A landscape with many valleys, sampled at points; each row gives a point and its height.
From any point a ball takes the steepest step (drop divided by distance) to one of its 2 nearest points. It stops when none of these is lower. Distance is the straight distance between rows; heights are no part of it.
J_425 (h 394): [-26 -42  -4   2  -8  -9  20   0  -8  -6   4   7 -18 -21 -15  -2  19   1
  56  -9  14  27  28 -27  -8]
J_196 (h 650): [  0 -30   8  -1 -32 -46  28  -8 -18   7  26 -24 -20 -35  -4  -9 -14  -5
   1  -6  11   9  29 -11 -27]
J_890 (h 297): [ -2   3 -31 -10  10  -4  -1  -4  -5   1  17  19 -11  -9  -1  -2  -2  15
  42 -17 -14 -11  10  -5 -10]
J_889 (h 545): [  5   0  30   9  -1  -1 -35  23  25   0 -13  25   3   8  -1 -28 -19 -27
 -43  25 -36   2 -11 -30 -12]
J_883 (h 423): [  5  17 -25 -39   5  -8  33   0  -2 -29  40 -36 -24  -4  14  -5  -9  36
  46 -38   3   3  21  41 -34]
J_190 (h 677): [  5 -24 -43  -6   8 -27  16 -13 -46  25  -1  17  -9 -46  -1   0   2  -3
  15  -8   9  17   7  10 -13]
J_620 (h 851): [ -2  11  42  16 -48 -37  -4 -15   3 -11  -8  -7  10 -11 -18 -20 -19  -6
 -43  13  -9  -7  -8 -25  22]
J_564 (h 458): [-23   0   9  30 -19  -7   0 -35 -18  -2 -41  12  18  -6 -25 -10   0   4
 -17  22   3  10 -10 -28  54]
J_215 (h 483): [ 32   7  11 -18  44  37 -26  32  25  -2 -52  22  -9  16   4 -13 -12 -13
 -16  31  -8   6 -26  13 -16]
J_520 (h 177): [ 51  28  -9 -34  10  14 -13  32  -1  11   7   8  -5   2  15  12 -11 -11
 -35  10  -6 -26 -14  23 -40]
J_34 (h 491): [  0  49  12 -20  33  29 -24   9  50 -45 -12  -6   0  47   7 -23 -15  22
  21 -11 -27  -3 -37  30  18]
J_99 (h 303): [-11   9   3  -4   3  -1 -16  -8  22 -33 -24  14  -6  13  -7 -38 -19   9
  11  10 -25  11 -23 -12  21]
J_348 (h 580): [  5  -6   7  -2  10  22  11  -2 -16   7  -4  15   3 -21  -6  24   3   3
  14 -12   3   3  -8  -9 -12]
J_829 (h 640): [  0 -37  16  10 -26 -34  35  -6 -25  31  42 -32  -8 -36   0  26  -1 -11
  -7 -15  18   3  32  -6 -34]
J_253 (h 687): [ 11 -35 -45 -22  44 -39  40   7 -12   7  41 -38 -24 -27  42  -9   0  -2
  16 -33  30  18  16  63 -59]
J_955 (h 254): [ 26  26 -27 -32  19   0 -14  16  13 -15  -1  12 -26  10   6 -25 -15   5
  22   8 -21 -18  -6  21 -21]
J_227 (h 473): [ 29  28  15 -27  31  26 -14  21  34 -32 -45   2 -11  22   0 -23 -19   0
  -8  29   1   0 -36  26  -2]
J_79 (h 600): [ -5 -15  24   4 -15   6  28  -8  -8   3  16  -8   2 -20  -9  28   6   4
  14 -10  16  -2  11 -18  -9]
J_357 (h 255): [  1 -39 -24 -14  -2 -53  39 -10 -23  13  43 -42 -22 -40  17 -10 -16   3
   2 -20  19  11  28  25 -42]
J_941 (h 696): [ 40 -11 -26 -22  -3  -4 -40  31 -35  46   0  36   2  -8  -2  13   4 -38
 -59  21 -17  21  -7   9 -33]
J_101 (h 625): [  3 -25  35  17 -13   5   6   4 -36  27  -8  18  13 -32 -24  31  11 -21
 -23  12   4  21   1 -20  -8]
J_768 (h 672): [ -5 -33 -40  -8  10 -30  41 -25 -42  17  14 -16 -12 -47   8   2   1  13
  24 -21  26  20  19  22 -19]
J_959 (h 220): [ 22   6 -12 -47  11   1  14  19  12 -37   9 -16 -37   0   8 -13  -6  11
  42  -7   9  11  -1  33 -37]
J_648 (h 657): [ 42 -11 -32 -27  21  -8  20  12 -42  29  17  -7  -8 -31  26  27   0 -17
 -23 -16  21   9 -11  53 -45]
J_238 (h 572): [-24  31 -12  -9  -8  12   4 -21  18 -43   8 -10   3  29  -8  -4   6  51
  57 -26 -12  -7   1  10  42]
J_54 (h 507): [-25  -1  -3  16 -18   2   9 -39  -6 -19 -30   2  11   0 -23  -9   4  30
  18   5  10  -2  -5 -12  56]
J_412 (h 418): [ -6 -37   5  -6  -6 -22  11  14 -10  -9   8  13 -30 -27  -9 -22   1 -15
  28  -2   4  26  17 -21 -33]
J_849 (h 151): [ 47  31 -11 -42  30  21   4  23   7 -22 -35  -6 -30   9   1 -14  -9   5
  14  24  17 -10 -20  49 -18]
J_776 (h 200): [ 37   0 -13 -27  31  11 -12  28  -3  -6 -54  20 -35   2  -3 -30  -6 -16
   5  38  11   9 -15  20 -22]
J_884 (h 546): [-27  21   5   3  -4  10  -9 -14  32 -30   7  -1  12  30  -7  -7   0  27
  26 -12 -16 -15 -15 -13  41]
J_482 (h 837): [-12  18  29   9 -28 -13  -3 -14  22 -16   6  -9  19   6 -11  -6 -15  12
 -19   2 -11 -23 -15 -18  29]
J_471 (h 396): [-26 -15 -12 -14 -18   2  34  -6   6 -21  33 -31 -10   5   1  21  20  32
  68 -34  26  18  38  -7  -5]
J_760 (h 361): [-26   9   0  23 -25  27  23 -14  20 -21  15 -22  16  25  -3  36  39  10
  39  -6  41 -31  32 -18  27]
J_570 (h 520): [-26  31  16   4  17  17 -23 -10  45 -24  -1  -2  22  38   5 -17 -15  20
  -2  -6 -27 -17 -36   0  42]
J_368 (h 274): [  4  20 -31 -26   8  -4  -7   0  11 -27  10   9 -21   8  -1 -23  -8  23
  50 -13 -24  -9   2  12  -3]
J_286 (h 667): [  6 -16 -50 -16  35 -20  33 -13 -35  13  17 -13 -16 -39  20   2   4  19
  41 -40  24  14  12  47 -28]
J_484 (h 233): [ 31 -21 -47 -27  -4 -66  31  -2 -36  17  24 -32 -28 -35  24 -18 -19 -14
 -30   6  22   7  11  52 -40]
J_956 (h 608): [-21  47   3  18  -7  41  22 -14   4 -18  16 -11  20  29   7  35  20  34
  32 -37  23 -34   9  -4  27]
J_45 (h 116): [ 17  -4 -19  -9  23  19 -12  24 -14  22  27  29  -3 -13  15  17   9  -4
   9 -25 -15 -17   4  -2 -37]
J_271 (h 701): [ 28  -1 -19 -14   1   2 -23  17 -29  37   9  31  10 -16  -1  23   0 -20
 -32   3 -21   2  -9  -2 -25]
J_270 (h 132): [ 52  30 -20 -41  45  29   4  36  -6  -6 -16   1 -32  10  19  -3   6   3
  32  -5  24 -17  -9  60 -39]
J_283 (h 794): [  6  15 -21   3 -35  -9  26 -26 -36  30  31 -16  20 -16  -2  46   1  14
  -9 -15  13 -24  19  -3   8]
J_702 (h 119): [ 22  27  28  -9   5  15 -24  11  24   1 -12   9  24   6   2   3 -24  -9
 -51  15 -24 -12 -30  -1  -3]
J_116 (h 176): [ 49   4 -26 -39  32   0   9  36  -7   0 -40   1 -45   6   4 -22   3 -10
   7  40  34  -5 -12  43 -27]
J_68 (h 691): [ 20 -11 -15   1  -7 -15 -41  27 -41  36 -16  45  -5 -13 -10 -13  -1 -48
 -57  29 -29  31   4 -20 -21]
J_692 (h 279): [ -5 -33  24 -17 -39 -37  42 -13   2 -26  29 -63 -27 -16  -5  -7 -23  21
  18 -17  18  25  32   5 -23]
J_187 (h 519): [ -6  -6  -9   7  -9   6  49 -20 -34  22  35 -36   7 -19  11  49   9  16
  12 -33  37 -13  33   4 -14]
J_755 (h 602): [  1 -16  19  11  14  26  -8   5 -19  21 -22  34  15 -19 -16  22   8 -11
 -13  10 -10  15 -10 -22  -3]
J_20 (h 647): [-75 -19  20  60  16  25 -30 -15  45   5 -32  -2  30  47  -5 -13  32 -20
  -3  28  16   0 -14 -26  73]
J_24 (h 227): [ 31 -19   6 -18  -5 -25  10  21 -24  -3 -18   3 -34 -31  -2 -23 -10 -33
 -26  28  13  19  -3   8 -43]
J_842 (h 780): [ -2  -1  -3  23 -48 -19  23 -26 -20  29  23 -19  18 -15 -12  40  14  -3
 -10   6  21 -26  35 -22  14]
J_335 (h 317): [-27 -14  47  46  17  32 -38  15  35  31  -7  26  44  24  -3  14   8 -16
 -48  15 -32  -1  -7 -37  21]
J_983 (h 199): [ 38  -6 -21 -47  25  -3  21  27  -1 -20 -14 -14 -49  -5   9 -19  -2  -2
  31  14  32   9  -5  48 -43]
J_560 (h 342): [-10  52  -6  22  35  55 -17  -8   5  10 -11  18  28  36  14  23   2  26
  28 -36 -19 -24 -11  -3  30]
J_803 (h 591): [-16  38 -13  -4  -9  22  26 -18   1 -26  23 -17   6  17   2  19   9  47
  52 -40   8 -21  16   8  18]
J_746 (h 681): [ 23 -49 -12 -11  18 -27  23  24 -23  25  39 -10 -20 -40  27  10   5 -26
 -16 -16  18  11   9  32 -62]
J_541 (h 148): [ 18 -37  -5  -7  19   6  -1  33 -26  30  31  23  -7 -32  13  22  21 -18
  -9 -21  -1   0   8   9 -53]
J_998 (h 238): [ 11 -20  -3 -31   7  -7  27  12   0 -15  28 -19 -28 -20  11   0  -7   4
  31 -19  13  12   6  18 -48]
J_178 (h 243): [ 15 -15 -55 -28   5 -57  37 -11 -22   4  35 -39 -29 -34  23 -28 -20  13
   4 -12  16   6  22  54 -40]
J_480 (h 465): [-28 -20  63  52 -18  17 -17  13  24  18   1  11  31  12 -21  23  33 -27
 -24  23   4 -13  13 -44  24]
J_766 (h 595): [-51   0  28  39 -10 -20 -32  -9  34 -13 -13   6  10  32  -2 -49  -7 -11
 -24  14 -25   4 -15 -43  50]
J_58 (h 378): [  2 -12  17  22 -24   5  -6   9 -19  43  26  16  24 -13 -13  45  20 -18
 -25   3  -5 -12  18 -31  -8]
J_627 (h 664): [ 33   1 -57 -17  47 -12  24   3 -41  22  18  -4 -11 -29  38  11  10   3
  23 -46  25   7  -1  71 -39]
J_825 (h 268): [ -8  -8  -3 -14 -17 -23  -4  -2   5 -45 -16   9 -29  -1 -13 -49 -13   4
  23   9 -14  25  -1 -16   7]
J_155 (h 203): [-18   5   2  43 -23  29   3 -12  19   4   5  -5  30  22  -7  43  45 -17
   7  17  32 -45  27 -28  31]
J_400 (h 162): [ -2 -42  -1  -4  21   2  39   6 -23  18  36 -16 -12 -34  17  29  12  -3
  23 -37  30  16  20  14 -49]
J_579 (h 612): [-53  -5   3  45   1  26 -17 -27  34  -9 -28  -5  30  39 -10   3  33  -3
  13  20  22 -16  -5 -21  74]
J_512 (h 222): [ 45  -5 -39 -34 -10 -45  12   8 -39  25  15 -13 -17 -26  15   1 -14 -22
 -41  11  14   7  -4  42 -38]
J_206 (h 455): [-40 -16  11  17 -41  -1   2  -1  41 -30  17 -17   9  34 -11  13  37   0
  43   3  23  -7  27 -36  37]
J_654 (h 360): [-28 -31  -9   9 -26 -13  30 -13   0   0  23 -14  -8  -8 -12  12  24   8
  49  -6  29   1  44 -26   1]
J_748 (h 699): [ 14  18 -31 -14   8   1  28  -7 -37  22  38 -12   0 -23  22  29  -1  17
  11 -44  11 -15  12  27 -29]
J_88 (h 814): [  9  37   0 -17 -14   4  18 -14   1 -18  26 -15   3   0   2   8 -15  32
  11 -21  -9 -28  -3  11   1]
J_952 (h 661): [ 53   0 -59 -27  42 -12  11  20 -44  33   9   3 -10 -20  38  22  16 -13
  -9 -25  31   7 -12  81 -40]
J_631 (h 523): [ 29  -7 -10 -17  23  12 -31  38   6  10  -9  33 -19   1   7 -15  -5 -22
 -15  21 -21  -7  -6  -2 -38]
J_782 (h 518): [-24   5  39 -18 -23   7  11  -7  34 -61   3 -29   8  23 -11   0   6  33
  27 -18  11  17 -26   5  37]
J_367 (h 694): [ -5  -5 -26 -13  10  -5  47 -14 -23   6  42 -38 -10 -21  20  19  -3  29
  33 -46  25   1  26  27 -31]
J_545 (h 439): [-12 -14  41  36 -31   4   0   6   9  21  18   5  23   0 -17  33  25 -19
 -10  12   8 -21  23 -40   4]
J_797 (h 449): [ -6  -2 -18   4   3 -15 -28   5   2 -11 -20  34 -21   7  -3 -47 -16 -14
   5  19 -37   8  -1 -31  -1]
J_272 (h 574): [-31   7  35  37   1 -17 -42   1  31   4 -19  17  18  25   4 -47 -21 -27
 -59  24 -40   9 -18 -40  32]
J_191 (h 534): [ -9 -33 -19   6   3 -22  53 -23 -38  37  41 -55   3 -34  17  39  -2   6
  -1 -36  35   2  37  18 -24]
J_443 (h 722): [  7  30 -12   9  12  12 -44 -14   1  38 -26  28  39  24   0  12 -25  -7
 -53  17 -45  13 -25  -9  28]
J_229 (h 509): [-18   0  -9  12 -37  -5  29 -34  -2 -15   8 -18   8  -4 -14  10  10  29
  26  -1  22 -18  26 -15  32]
J_990 (h 326): [-17 -14 -26   2  -8  -6  18  -7  -9  12  31   6  -5 -15   0  13  15  12
  46 -20   9 -12  33 -21  -7]
J_734 (h 429): [-38   8  11  42 -48 -29 -11 -27  20 -12  -6  -8  18  20 -16 -25   8   4
 -19  19   3 -30  10 -35  67]
J_383 (h 63): [-12 -11 -12  36 -23  16  17 -18  -9  20   5  -2  18  -1 -11  46  43 -14
  18  16  37 -29  44 -26  15]
J_28 (h 155): [ 42  16  10 -21  -6   5 -29  29   6  19   1  16   9   3   3   6 -17 -22
 -57  22 -23 -12 -15   0 -31]
J_103 (h 530): [ -6  29   3   7  61  35 -45  -8  51 -16 -46   1   2  55  15 -36 -22  16
  35  -2 -40  19 -39  31  36]
J_93 (h 705): [ 29  17 -27 -22  -2  -3   9  -5 -36  26  20   3   6 -22   8  33  -8   3
 -15 -18  -1  -8  -6  20 -20]
J_339 (h 688): [ 19 -28 -22  -1  -1 -32 -15  25 -53  31  -7  38 -17 -35  -3 -17   9 -47
 -36  17  -8  30   7  -2 -35]
J_127 (h 136): [ 20 -14  -1 -16  27  22  22  22 -23  10  29  -3 -14 -24  25  27   8  -1
  14 -40  18   2   2  25 -55]
J_474 (h 541): [ -7   3  26 -20  -4  20  24  -9  13 -47  -8 -18  -2   1 -11  11   2  28
  38 -21  13  19 -17   7  12]
J_228 (h 501): [ -5  51  17  -7  39  29 -33   6  58 -23  -8  -3  19  45  17 -22 -27  13
 -19  -1 -35 -17 -44  23  19]
J_751 (h 363): [-32  12  17  46 -32 -25 -25 -20  13  14 -10   7  29  18 -11 -14   0 -12
 -41  23 -16 -18   1 -44  55]
J_244 (h 478): [ -4  22  20 -23   5  15 -11   9  41 -49   2  -5  -2  26   0 -12  -9  17
  23  -9 -16   3 -27   4   8]
J_909 (h 484): [-39  -4  26  27 -62 -34  -5 -17  38 -35  13 -24   9  26 -17 -23  16  12
   5   9  13 -22  16 -27  56]
J_762 (h 389): [ 10   1  19 -11   4  11   6  -9  -3 -21 -32   7  -3 -16 -15  -8 -16   6
  -1  10  -1  14 -26   0   4]
J_444 (h 515): [ 31 -15  -3  -4  30  24 -46  49   1  26 -33  42 -13   6   5 -16  -1 -35
 -44  40 -28  10  -5  -6 -34]
J_775 (h 117): [ 32   9 -16 -34  38  23  17  30 -10  -8  15  -5 -26  -7  24   9   1   3
  31 -31  21  -5  -5  47 -56]
J_793 (h 690): [ -1 -18  -8  15 -33 -40   7  -9 -49  31   2  16  -1 -35 -17   2   4 -23
 -23  10  -2  17  22 -25  -5]
J_372 (h 764): [-42  22   2  31  12  17 -17 -38  21   2 -33  -3  36  29  -5  -8  -5  25
 -13   4  -4 -13 -32  -3  81]
J_164 (h 241): [  9 -14   2 -22 -10 -26   0  19   0 -42 -23   7 -46  -7  -8 -56  -8 -18
  12  21   1  32   3 -11 -25]
J_798 (h 732): [ -3  39  -6  11  30  14 -40 -21  23  22 -38  13  37  30  12 -12 -37   1
 -53  20 -44   9 -39   9  44]
J_962 (h 372): [-26  28  13  27 -15  23  -1 -20  24  -6   6 -10  38  26  -5  27  18  14
  -3  -3  15 -41  -4 -19  49]
J_310 (h 189): [-52 -14  33  61  25  39 -36   0  41  35 -18  16  48  39   2  16  24 -19
 -35  22 -10  -9  -4 -34  48]
J_117 (h 684): [ 24 -47 -48 -11  35 -52  28  20 -19  22  37 -14 -20 -35  43  -8   9 -24
 -11 -16  27  15   9  58 -59]
J_911 (h 312): [ 54  17 -13 -29  33  36 -22  28 -18  23 -32  22   1  -2   7  22  -3 -12
 -29  11   1   5 -23  33 -28]
J_709 (h 558): [ -4   9  23  23   8  -2 -48  13  24  20 -22  27  21  22   6 -25 -25 -30
 -71  32 -48  13 -14 -29   9]
J_301 (h 737): [-23 -13  21  36 -56 -28  13 -18  11  -5   9 -17   5   1 -20   3  20  -6
   8  16  22 -20  37 -39  28]
J_845 (h 301): [-13  18  13  23 -25  20  16 -13  11   1  24 -11  27  15  -2  40  23   7
   9  -9  22 -40  18 -25  21]
J_599 (h 652): [ 32 -33  -3 -14   1 -12  15  12 -49  36  14  -3  -2 -41   7  33   3 -28
 -37  -7  15  24  -7  29 -44]
J_456 (h 536): [  3  16 -12   8   2  31  37 -13 -40  27  15  -7  14 -15  11  56  15  15
  15 -39  32 -12  15   4  -6]
J_616 (h 283): [-30   4  10  48  -6  -1 -37 -13  10  37 -16  27  38  24  -5  -2  -2 -22
 -50  27 -35  -1  -4 -46  42]
J_83 (h 674): [ 37 -10 -15 -29   9 -13   1  29  -9  12  28   5 -22 -18  17  -1  -3 -18
 -11   1   3 -14   1  23 -57]
J_247 (h 277): [ 40  19  -9 -29   0   0   9  -6 -21  -2 -20  -2  -7 -20  -3   5 -21   2
 -19  13   2   0 -24  27 -13]
J_701 (h 668): [ 16  -5 -10 -19  -9 -18   2   9  -5   3  26   7 -14 -21   4  -8 -14  -8
  -1  -1 -12 -12   5   0 -33]
J_929 (h 460): [ 22  36  11 -37   9  13  -4   9  37 -54 -19 -14 -16  23  -3 -29 -19  17
   3  19  -6  -7 -34  36   2]
J_38 (h 413): [-13  -7 -22 -30  -8 -13  25   1   7 -24  43 -25 -20  -3   7  -1   3  32
  60 -36   5  14  28   7 -24]
J_812 (h 700): [ -9 -18  18  34 -52 -51  14 -10 -31  23   9  -4  -8 -28 -19  -3   9 -21
 -16  13   8   5  44 -40   2]
J_960 (h 543): [  2 -46 -23   5   9 -36  39  -7 -43  42  40 -26   1 -45  19  27   4 -15
 -12 -27  23  18  22  24 -35]
J_402 (h 861): [  3  20  30  10 -23 -28 -21  -5   5 -17 -30   5   5  -1 -11 -41 -28 -18
 -56  26 -21   7 -20 -23  22]
J_469 (h 744): [-33  25   5  27  33  17 -33 -30  33  10 -33   7  35  34   8 -18 -23  14
 -28   7 -29   0 -43  -1  59]
J_637 (h 210): [ 30 -42 -13 -20  18 -25  12  33 -25   6  -6  11 -40 -36  10 -21   8 -35
  -9  17  23  21   2  23 -56]
J_257 (h 824): [  6  41  14 -13 -12   2   0 -16  17 -23   8 -10  15   7  -4  -5 -22  27
 -16  -2 -17 -26 -26   9  19]
J_581 (h 710): [ 18  14 -11   0   1  17 -39   5 -15  42  -5  33  31   6  -3  26  -7 -14
 -47   7 -35   6 -12 -14   1]
J_837 (h 300): [ -1  -4  26  25 -19  25 -18   5 -17  45   1  21  44   2 -21  54  21 -18
 -45  13  -6   1   6 -30  13]
J_281 (h 194): [-17 -28  -1  36 -25  -1  15 -10 -34  39   1  11  15 -20 -23  39  38 -25
   4  22  25  -2  41 -29   9]
J_451 (h 623): [-10 -33  33  21 -36 -18  34 -11  -9  14  25 -29  -4 -23 -15  28  10  -8
   9   0  27  -2  36 -24 -13]
J_676 (h 539): [-19  15 -39   9 -21   5  29 -35 -10  -1  17 -16   7   2  -3  22  20  37
  43 -17  27 -29  42  -4  26]
J_786 (h 557): [-39  -6   2  30 -29   7   5 -34  18 -25 -23  -9  19  21 -21  -2  26  16
  20  16  27 -15   6 -17  69]
J_133 (h 358): [  9  28  24   7  26  54 -19   7   5  17 -13  22  37  11   5  37  -3   6
 -27 -14 -17  -8 -24  -7   4]
J_697 (h 328): [ 32  14  10 -14  24  43 -17  17 -14  21 -13  23  17  -8   3  35  -3  -4
 -30  -8 -11   1 -20   7 -22]
J_671 (h 869): [-13   9  47  13 -27 -36 -22   3  20 -46 -26  -2 -13   9  -7 -68 -18 -19
 -37  15 -16  15 -14 -32  20]
J_218 (h 171): [-17 -11   8  35   1  16 -24  -4 -23  42 -30  39  33   0 -22  24  10 -20
 -32  25 -22  20   1 -37  28]
J_260 (h 355): [  1 -14  30 -11 -23 -12  24 -14  -1 -40 -16 -14 -16 -20 -18 -19 -15  10
   7   6  11  24 -11  -4   2]
J_85 (h 417): [  1  10  13   5  -6  -2  -8 -19 -10  -3 -36  15  15 -10 -16 -10 -17  -3
 -26  20 -13  11 -24 -13  25]
J_996 (h 142): [ -6  13 -14   7  16  15 -31   1  13  14   5  33   8  15   5  -2  -9   2
   9  -4 -40 -19  -5 -24   5]
J_26 (h 236): [ 32  48 -32 -27  38  13 -30  17  26 -14 -21   8 -23  38   8 -33 -17   8
  23  21 -30 -26 -13  35  -4]
J_4 (h 92): [  5  24  -9   1  41  30 -38   5  27   2 -17  25   2  30  11 -13 -17   6
  14  -1 -45  -9 -21  -2   4]
J_41 (h 643): [ 22 -38  25   2 -13  -7   5  18 -47  38  12  11   2 -39 -11  34  11 -31
 -39   5   4  25   3   2 -37]
J_598 (h 526): [-59  -2  20  25 -44 -16 -22  -7  57 -38  13 -27  19  51  -8 -17  30   7
  12   7  17 -24   1 -20  72]
J_230 (h 314): [ -6 -27  43 -12 -43 -25  37 -11   9 -43   6 -43 -20 -14 -15  -9 -14  15
  15  -6  19  30   8  -3  -6]
J_249 (h 219): [-35   3  24  46  38  56 -34  -2  38  29 -16  20  44  40  12  21  10   0
 -19  -3 -23  -7 -17 -27  36]
J_160 (h 58): [ 13  34 -12  -6  47  43 -35  20  22  -6  -2  24  -4  35  16  -5  -7  13
  44 -27 -37 -15 -10   7 -11]
J_882 (h 500): [-11 -10 -18   9 -33 -10  50 -37 -20  11  27 -45   5 -17  -1  29   6  27
  19 -12  36 -17  47  -1   6]
J_705 (h 581): [-78  -9  34  20  15  10 -37  -4  59 -22 -17 -15  20  52   1 -30   8   5
   3  -3   0  21 -45 -12  71]
J_970 (h 615): [-34  -9  25  36 -24 -23 -19  -5  11 -14 -15  17   1  13 -14 -39   1 -16
  -9  15 -16   6   5 -53  30]
J_380 (h 508): [ 14   4  -6 -25  29  12 -19  11  18 -37 -50  15 -30  16  -7 -40 -12   0
  34  20 -10  24 -23  11  -1]
J_814 (h 379): [  3  44   8  14  21  59  -7   4  -8  15  -3  20  31  16  11  46   8  17
   3 -35  -5 -22 -11  -7   8]
J_322 (h 561): [ -2  16  16  -7  16  37  11  -6   3 -19  -4   4   6   1  -4  20   4  22
  34 -25   7  -1 -15  -2   2]
J_739 (h 689): [ -5 -23 -31 -23  34 -15  48  -5 -18  -2  40 -52 -22 -23  30   4  -7  22
  39 -53  32  24  24  51 -48]
J_530 (h 385): [-38 -13  20  -1 -55 -29   6 -20  24 -61  -4 -20  -3  21 -16 -34   5  33
  21  -3   6  19   5 -12  52]
J_148 (h 237): [ 38  29 -38 -41  10 -10  10  -6 -11 -25 -22  -8 -34  -5  -4 -31 -16  24
  21  14   2  -9  -5  55  -8]
J_246 (h 434): [  5  37  -8 -37 -10   6  28 -10   6 -49  23 -32 -18   9   2  -5 -10  50
  42 -31  -7  -1   6  43  -8]
J_498 (h 521): [ 11  21  -6 -12  48  26 -36   9  41 -28 -50  10 -18  40   3 -38 -19   6
  34  15 -27  18 -33  22  16]
J_146 (h 482): [-18 -26  28  37  10   7 -36  22 -16  22 -25  49   4  -2 -15 -17   8 -37
 -33  29 -38  28   9 -50  -1]
J_840 (h 559): [-55  10  24  19  40  27 -37 -14  59 -11 -22  -8  21  49  11 -31 -12  14
   1  -5 -21  14 -50   5  58]
J_635 (h 311): [-11 -24  28  -7 -33 -11  51 -19   2 -19  34 -66 -11  -8  -4  23  -9  24
  25 -25  31   9  31  -1 -12]
J_192 (h 256): [  1 -28   0 -24 -14 -30  38  -2   0 -13  47 -48 -26 -21  10  -2 -18  11
  22 -24  13  11  28  13 -44]
J_953 (h 206): [-12   4  -6  24   3   5 -35  -4   5  30  -8  36  21  15  -4  -1  -8  -9
 -24  15 -44  -6  -5 -40  18]
J_696 (h 208): [ 59  -6 -52 -38   3 -34   2  30 -33  39  26  -2 -14 -10  26  14   6 -32
 -51  12  23   0  -9  57 -44]
J_344 (h 678): [ 45 -33 -22 -26  26  -8   9  48 -15  23  36   0 -24 -19  36   9  16 -27
 -26  -6  21  -9   2  48 -70]
J_282 (h 494): [  8  -3  17  -6  39  24 -26  17  26 -22 -57  23 -15  15  -3 -34 -16 -16
   0  29 -14  26 -29  -2  -3]
J_531 (h 291): [-21 -17   7  41 -14  11   0 -12 -28  31 -23  24  22  -9 -28  30  28 -20
  -6  27   8   6  16 -38  29]
J_80 (h 433): [-14 -23  -4   0  -4 -14 -13  12   2  -9   4  29 -23  -7  -8 -28   2 -14
  28   1 -21  12  11 -38 -16]
J_489 (h 348): [-11   4  24   5 -32   9  47 -23   4 -21  28 -48   5  -1  -1  31   3  28
  20 -22  34 -13  19  -5   9]
J_167 (h 218): [ 34  53 -33 -40  23   7  -8   5   9 -32 -22  -7 -33  22  -3 -33 -13  26
  35  11 -16 -20  -9  58   0]
J_573 (h 759): [ -6 -10  21  45 -65 -30  22 -27  -6  14   5 -32  11 -10 -21  27  23 -14
 -14  24  36 -24  45 -23  26]
J_896 (h 296): [ 45  33  -3 -29  25  26 -10   2  -9   4 -42   7   6  -5  -1  10 -18  -1
 -25  17  -2   4 -33  32  -6]
J_532 (h 632): [-19  -4  -3  17 -27 -29  -6 -16 -10 -10 -14  21  -8  -9 -15 -35  -9  -3
   0  14 -19   4   9 -41  25]
J_2 (h 192): [ 22 -34 -13 -15  28  -2  -9  36 -16   3 -23  34 -39 -24   0 -26   8 -31
   7  19   3  20  -3   6 -45]
J_831 (h 683): [  9 -17 -27  -2  -3 -22  -8   0 -43  28 -10  35  -7 -33  -7  -4   0 -21
 -12   8 -12  18   2 -12 -14]
J_708 (h 805): [ 14  22  -5 -12 -26 -11  27 -25 -20   4  25 -21   9 -21  -1  21 -15  22
  -9 -13   0 -20   4   7  -1]
J_473 (h 503): [  7 -21  25  18  25  25 -40  33  -4  22 -36  47   5  -4  -8 -12  -3 -35
 -46  35 -34  29  -4 -25 -18]
J_25 (h 87): [ 26  23 -15 -16  37  40 -24  29   3   8   8  26  -5  10  18   9  -2   3
  16 -25 -20 -24  -7  12 -34]
J_672 (h 715): [-16  -2  20  43 -58 -42  -2 -13 -11  15   4   2   7  -8 -24  -4  11 -18
 -20  19   1 -15  34 -48  27]
J_719 (h 463): [ -8 -11  -2  21   4 -10 -27   8 -16  13 -27  42  -7  -8 -10 -27  -6 -28
 -18  22 -33  19   2 -41   0]
J_277 (h 660): [  7  -7   5  -4 -28 -30  12  -9 -14  -3   6  -1 -11 -25 -10 -11 -14  -3
  -7   6  -4   0   8 -16 -10]
J_555 (h 472): [-15 -19  -2   7 -52 -30  42 -39 -14 -11  13 -38  -3 -16 -14  -1  -2  32
  14   0  28  -4  41  -8  19]
J_988 (h 533): [ 15 -12  15  -3  -2  -6 -23  29   4   7   5  29 -10 -10  -3 -15  -7 -26
 -22  15 -28  -4   2 -24 -32]
J_264 (h 298): [-21  31  11  30  48  58 -31  -8  29  17 -18  20  37  44  19  18   0  18
   3 -21 -25 -13 -24  -8  34]
J_295 (h 446): [ 21  41   2 -40  -1  10  16  -2  15 -53   3 -26 -18  10  -3 -14 -17  33
  21  -8  -5  -8 -19  45  -6]
J_438 (h 257): [ 41  15 -40 -37   9 -18  19  -8 -28   0  -4 -12 -23 -25   8  -7 -17  10
  -1   4  10  -4  -6  51 -23]
J_493 (h 215): [ 14 -13  -4 -11  17  -1 -15  20  -6 -16 -39  29 -34  -9  -6 -42  -7 -29
   4  28  -7  23  -9 -11 -22]
J_266 (h 409): [-30   4  11   1 -23  15  15  -9  27 -34  17 -17  10  24  -8  18  22  24
  45 -17  16  -6  10 -20  29]
J_320 (h 431): [-28 -23  12   3 -58 -28  28 -30   4 -42   0 -29  -8   0 -22 -19   4  36
  25  -1  23  15  27 -14  35]
J_907 (h 609): [-72 -14  41  42  22  15 -28 -12  47  -2 -32  -3  28  34  -5 -27  10  -9
 -17  14   5  18 -36 -23  69]
J_656 (h 193): [ 60  17 -35 -41  13   3 -10  35 -25  31  13   6  -9  -2  22  22   2 -19
 -41   7   9 -15 -14  46 -45]
J_524 (h 502): [-44  -7  21  36 -33  -2 -15  -2  48 -18  16  -8  18  40 -11   1  31 -10
  16  12  11 -28  14 -42  45]
J_221 (h 495): [-31  20  34 -20   0  18 -13   6  52 -59   2 -18  12  41  -2 -10   2  26
  22 -21  -9  16 -43  10  40]
J_624 (h 390): [-12 -13  56  29  -4  24 -24  23  26  16  10  21  27  10 -10  19  12 -16
 -31   5 -22 -13  -1 -42  -1]
J_643 (h 341): [-30   3  12  -3 -29 -22  -9 -12  27 -50  -7  -3  -5  21 -14 -41 -10  20
  14   3 -18   7 -13 -15  41]
J_382 (h 542): [-22  34   9  18  59  41 -36 -19  45  -4 -34   1  24  47  15 -18 -18  23
  12 -14 -30   5 -44  22  48]
J_632 (h 713): [ 16  -8  -8  -5 -17  -9  13  -8 -40  34  12   5  10 -32  -6  35  -1  -8
 -21  -6   4   4  -1  -3 -13]

Call two points neighbours if one is among the 2 nearest of the other. Go from one point of each pair to the other, from neighbour to neighbour, staying as low as possible. Name the highest point that can't be avoided.
J_775, J_702 -> J_192
J_383, J_167 -> J_480
J_775, J_2 -> J_493
J_218, J_383 -> J_531
J_310, J_160 -> J_598
J_167, J_310 -> J_814
